Each row is a point on a landscape with many valleys, with its height.
From any point a ball rolls to the lowest of the 2 points nearest to it. It stops when none of these is lower. Distance is the straight distance between rows; heights are no part of it.
(547) height 598: [164 150 142 134 135 100 142 115 125 134 176 141 179 106  99 128 108 111
  93  67]
(544) height 555: [158 121 108  89 129 136 164 176 130 173 114 124 103 119 124 128 163 103
 111 160]
(1081) height 344: [156 143 111 112 145 149 125  97 142  81 124 177 105 118 189 176 144  65
 174  74]
(237) height 201: [ 79  91 150 161 148 108 144 135 104 166 125 141 175 172  97 141  95 104
 102 141]
(639) height 184: [120 111  93 103 147 154 117 135 154 147 162 147 109  98 138 152  87 146
 122  71]
(799) height 439: [158 196 129 136  84  41 194  98 100 180 103 109 130 118  82 132  95  87
  67 121]
(632) height 557: [173 134  92  88 144  62 159 147 113 144  93 156 174  79  89 109 148 104
  72 100]
(831) height 527: [138 129  87 165 104 166 122 149 113  87 104  73 106 138 114  97 135 195
 149 174]
(73) height 638: [ 88 103 135 179 129 143 140 191 151 107 146 160 134 143 156 117 125 119
 116  94]
(775) height 175: [121 119 131  94 152  83  97 139 118 163 142 155 188  95 128 123 119  85
 142 104]
(974) height 632: [145 197 125 117  76 100 185 181 112 141 123  83  98 148 146 128  95 134
 126 134]
(533) height 320: [113  62 131 135 152 119 131 127 141 176 112 157 131 170 114 124 178 114
 130  96]
(1091) height 321: [143 113 111 159 160 145 114 113 149  97 144 153 122 120 193 141 145  37
 139  67]
(87) height 538: [ 87 125 129  96 111 140 162 136 103 175 140  77 141 142 131 121 157 151
 155 159]
(629) height 230: [144 149  87 113 146 144 106  99 166 110 168 188  97 124 123 137 112 139
 116  60]
(1043) height 222: [134  57 148 139 164 150  78 105 138  99 122 122 130 107 167 127 126 132
 175  95]
(693) height 620: [158 158 150 145 126  98 139 105 173 149 189 156 115  88 140 152  90 121
  97  77]
(615) height 408: [136 112 116 122 112 117 188 155 111 160 122  87 122 168  81 150 121 156
 103  86]
(999) height 370: [164 139  93 106 129 185 113 101 150  73 160 150 106 104 189 160 156 104
 133  98]
(585) height 364: [110  88  99  97  96 144 140 181 122 127 121 118 133 164  98 105 179 167
 140  99]
(426) height 689: [122 127 126 198 156 160  87  67 163  93 102 138  84  98 176 115 130 140
 137 137]
(448) height 492: [188 138 159 115 127 119 168 130 110 173 118 107 120 142 133 144 144 125
 124 177]
(821) height 842: [136 157 141 135 104 114 119 130  69 100 119  94 164 179  79 152 100 110
 121 197]
(1036) height 406: [102 144 125 151 104 111 163 215 132 116 107 154 154 163 137 137  95 132
 120 122]
(515) height 410: [145 152  69 121 121 189 122  82 156 104 189 134 107 104 152 132 151 164
 112 124]
(182) height 357: [122 150  95 108  91  73 158 239 134 135  84 155 156 128 114 111 121 133
 124 117]
(274) height 316: [137 134 164 166 106 117 130  95 109 152 149 101 153 113 126 152  83 120
 148 201]
(44) height 402: [154  62 110 115 134  93 146 163 106 172 107 166 177 123 148 132 159 128
 117  63]
(472) height 467: [121  81 128 115 153 152 120  85 103 181 131  91 131 136 165  96 166 130
 169 115]
(730) height 493: [ 86 160 141 160  81  97 141 146  94  99  87  98 136 219 115 188  78 131
 125 138]
(971) height 864: [140 125 141 101 150 130 119 129  85 125 111 146 170 169  71 134 109 134
 110 166]
(985) height 255: [102 148 155 144 119  98 151 127  86 176 131 125 172 152 126 162  65  93
 120 182]
(984) height 415: [108 100 111 136 144 158 138 100 126 137 139  99 115 156 119 101 137 155
 140  98]
(295) height 471: [117 117  77 162 115 157 111 161 135 114 133 123 140 132 126 109 111 162
 154 164]
(474) height 495: [121 139 105  99 140 124 141 106 157 175 142 141  94 150  73 121 163 110
  98 142]
(482) height 821: [133 155 146 117  90 135 118 145  95  49 109  74 140 145  90 140 121 153
 131 210]
(788) height 438: [104 151 160 140  95  98 117 205 146  87 124 143 151 155 107 126  94 143
 162 149]
(80) height 621: [145 110 125 159 138 125 123 152 143 109 151 148 150 143 107 115 126  98
 107  75]
(786) height 123: [164 116 108 137 156 151  98 137 160 124 130 156  80  97 171 132  93 165
 155 110]
(952) height 236: [114  98 137 131 158  78 125 120 127 152 120 178 185 123 129 114 169  56
 124  73]
(807) height 709: [ 78 137 119 118 151 161 155 119 167 108 118 179 101 158 196 123 162 107
 140  72]
(495) height 416: [197 135 148 135 144 136 124 129 123 173 106 152  88 127 161 152 126 134
 120 205]
(33) height 485: [ 85 163 117 185  93 157 118  49 174 111 138 122 106  79 168 110 149 191
 121 157]
(179) height 630: [156  99 106  99 110  66 190 169 129 149  73 153 147 103  90 188 113 151
  49 121]
(386) height 751: [137 132 148 137 159 130  85  89 124 108 158 133 111 110  65 122  99  98
 104 141]
(20) height 147: [ 95  93 103 149 136 148 141 162 102 156 136 137 157 140 118 134 121  78
  90 149]
(1006) height 710: [110 104 115 157 175 159  48  51 140  80  99 130  91  86 122 122 102 137
 141 116]
(552) height 691: [106 145 128 151 141 185 138  92 156 100 133 118  89 142 198 102 181 133
 132 102]
(1083) height 424: [112 103 108 139 106 127 111 159 124 156 154 154 181 125 140 134 135 155
 170 183]
(809) height 609: [ 96 198 133 104  81 128 152 124 118 136 183  64 125 120 100 107 131 116
 132 154]
(487) height 614: [152 197 120 138  91 150 150 163 107  99 142  93  94 136 165  99  98 162
 139 165]
(830) height 95: [128 122  96  84 143 117  78 145 132 130 155 159 148 101 108 128 109 118
 156 137]
(427) height 574: [158 158 169 105 123  96 158 164 120 125 142 124 147  96 105 153  80 113
  74  90]
(290) height 448: [112 121 104  97 114 108 158 131 148 172 152 123 127 134  57 139 136 133
 106  86]
(525) height 363: [145 154 155 109 140 111 136 139 107 131 126 114 142 163  94  79 129 150
 153 113]
(458) height 257: [ 79  81 168 136 164 138 117 105 123 149  96 146 139 165 136 120 130 121
 127 132]
(600) height 601: [187 108  91  91 121  96 158 168 137 152 125 159 163 106  94 160 149 148
  67 105]
(369) height 573: [121 117 134 120 133 142 100  66 164 128 130 138 109 114 155 125 171 162
 171 136]
(522) height 763: [150 120 163 121 123 151  81 132 145 105 156 121  92  65 149 151  91 122
 140 169]
(841) height 640: [165 139 172 155 128 137 138  99 163 117 173 129 123 120 164 146 135 128
 120 110]
(888) height 840: [102 142 186  93 157 146  94 115 131 112 114 119  91 124 139  95 131  83
 134 160]
(1075) height 310: [227 136 107 121 151 108 100 112 128 168 127 170 106 109 129 131 115 124
 120 152]
(922) height 372: [ 67  79 121 146 128 138 137 100 152 151 131 146 109 163 135 102 173 142
 151  72]
(72) height 727: [109 121 109 133 166 173  63 103 137  72 138 139 112 115 107 103 117 121
 120 127]
(440) height 521: [ 90 157 123 136 116  99 164 162  72 134 104  75 146 181  99 174  82  77
 108 127]
(1077) height 202: [135 137 110  68 140 138  66 104 133  85 142 167 152 111 133 106 162 134
 194 126]
(358) height 317: [ 78  71 141 119 159 171  94 107 105  76  84 135 149 140 135 111 139 181
 116 151]
(1021) height 277: [148 142  98  95 111  96 155 197 123 146 103 117 125 150 103  91 135 147
 150  99]
(49) height 726: [136 101 144 197 128 150 116 124 116  79 121  74 128 118 110 163  81 127
 105 182]
(1138) height 397: [ 89  82 176 153 116 126 124  68 109 153 140 107 184 124 147 118 143 156
 166 140]
(380) height 276: [182 179 107 123 135 126 134 132 172 124 133 206  74 117 148 144 119 132
  79  87]
(1135) height 798: [ 99 139 161 109 108 150  90 131 131  65 127  85 131 103 105 114 151 119
 143 193]
(627) height 468: [ 86 165 140 148  97 110 130 167 111  86  99 125 132 181 109 138  52 179
 143 155]
(776) height 371: [165 190 161 108 113  57 185  89 130 206 123 143 125  82 127 126 111  92
  67 118]
(255) height 643: [149 121  98  60 139 109 142  97 162 177 126 179 106 122 151 175 185 105
 125  82]
(62) height 856: [145 166 190 107 164  98 112 133 125 132 127 150 117 127 134  84 127  60
 128 130]
(588) height 469: [140 116 131 104 166 154 119  93 143 142 125 134  76 148 112 122 145 126
 103 110]
(461) height 528: [102 145 104 155 105 152  87  81 181 119 170 125  72  95 147 119 149 153
 164 152]
(171) height 506: [112  83 148 101 133 132 153 140  84 193 132 104 173 139 155 113 163 119
 149 121]
(709) height 500: [137 161 111 142 130  36 179 128 115 150  97 130 167 108  85 100 113  71
  60 103]
(1127) height 707: [123  96 127 211 150 179  97 109 140  80 123  96 102  83 155 129  92 149
 111 141]
(840) height 307: [124 161 158 116 123  92 175 124 121 194 141 134 166 113 135 146 112 107
 103 140]
(781) height 820: [110 135 162 102 128 135 135 159 123 116 122  73 121 138 103 106 154  77
 131 174]
(158) height 369: [137 141 155 130 151 150 143 169 138 100 123 119  83 152 136 127  93 147
 101 121]
(24) height 778: [120 160 137 113 103 142 105 169 141  92 163 125 118  99 124 130 110 118
 130 188]
(1125) height 576: [ 92 181 144 129  86 136 171  95 101 139 132  62 119 156 117 110 134 171
 157 157]
(308) height 417: [141  94  61 123  74  63 162 200  80 175  71 106 167 154 103 156 143 123
 133 115]
(302) height 360: [130  76  88 120 102  96 166 172  99 192 110 119 153 132 104 132 149 144
 125  70]
(175) height 284: [135  89 145 137 150 130 123 103 127 134 142 142 169 133 173 128 183  64
 150  66]
(196) height 407: [ 67 104 130 113  84 131 134 173 113 116 114  93 127 173  91 133 132 186
 151 145]
(965) height 377: [152 171 170 102 140 149 109 101 100  74 122 106 117 139 107  66 133 156
 152 134]
(173) height 582: [162 168 102 134 101 139 149 159  87 113 126  70 126 171 118 106 132 158
 150 167]
(488) height 203: [181 136 115 130 155 115 108 128 155 167 137 172 122 108 173 132 129 142
 166 128]
(1040) height 375: [117 116 124 164 104 117  93  95 130 126 166 131 177  97 128 138 118 151
 159 196]
(557) height 270: [102  39 141 128 154 172  68  90 115  65  92 146 133 111 147 153 148 139
 139 106]
(674) height 548: [140 149 120 136 122  81 169 158  94 149 130  89 163 124  84 166  76  82
  90 112]
(987) height 599: [148 179 109 104 110 106 158 184 123 159 120 115  93 100 130 120 116  93
 102 137]
(737) height 298: [147 176 118  83 157 155  70  69 114  69 112 134 111 120 138  66 162 131
 182 129]
(942) height 362: [ 72  66 136 133 107 164 121 148 107  72  84 103 136 158 103 129 138 195
 128 156]
(286) height 322: [176 168 146 132 144 134 120 147 166 123 113 175  55 142 140 118 125 131
 113 129]
(941) height 664: [168 135 123 187 145 168 117  91 153 113 160 129  92 124 170 112 153 122
 125 136]
(808) height 745: [130  96 169 134 130 132  97 144 120 105 121  91 101 106 102 169  70 147
 139 179]
(854) height 616: [120 103 110  90 129 129 122  87 178 182 137 151  89 117 149 151 185 117
 178 102]
(827) height 361: [ 46  71 169 160 138 144  98  75 100 106  99 121 195 121 131 111 143 160
 132 145]
(636) height 278: [124 104 175 143 161 146 111 118 167  94 130  95  86 102 176 104 136 123
 172 108]
(972) height 452: [ 91 134  84 164 109 188 110  42 163  92 145 148 118 103 174 143 169 171
 111 122]

For each start below, name the point where the ball stops.
(1125) | (20)
(369) | (830)
(809) | (20)
(386) | (20)
(974) | (786)
(693) | (1021)
(80) | (1021)
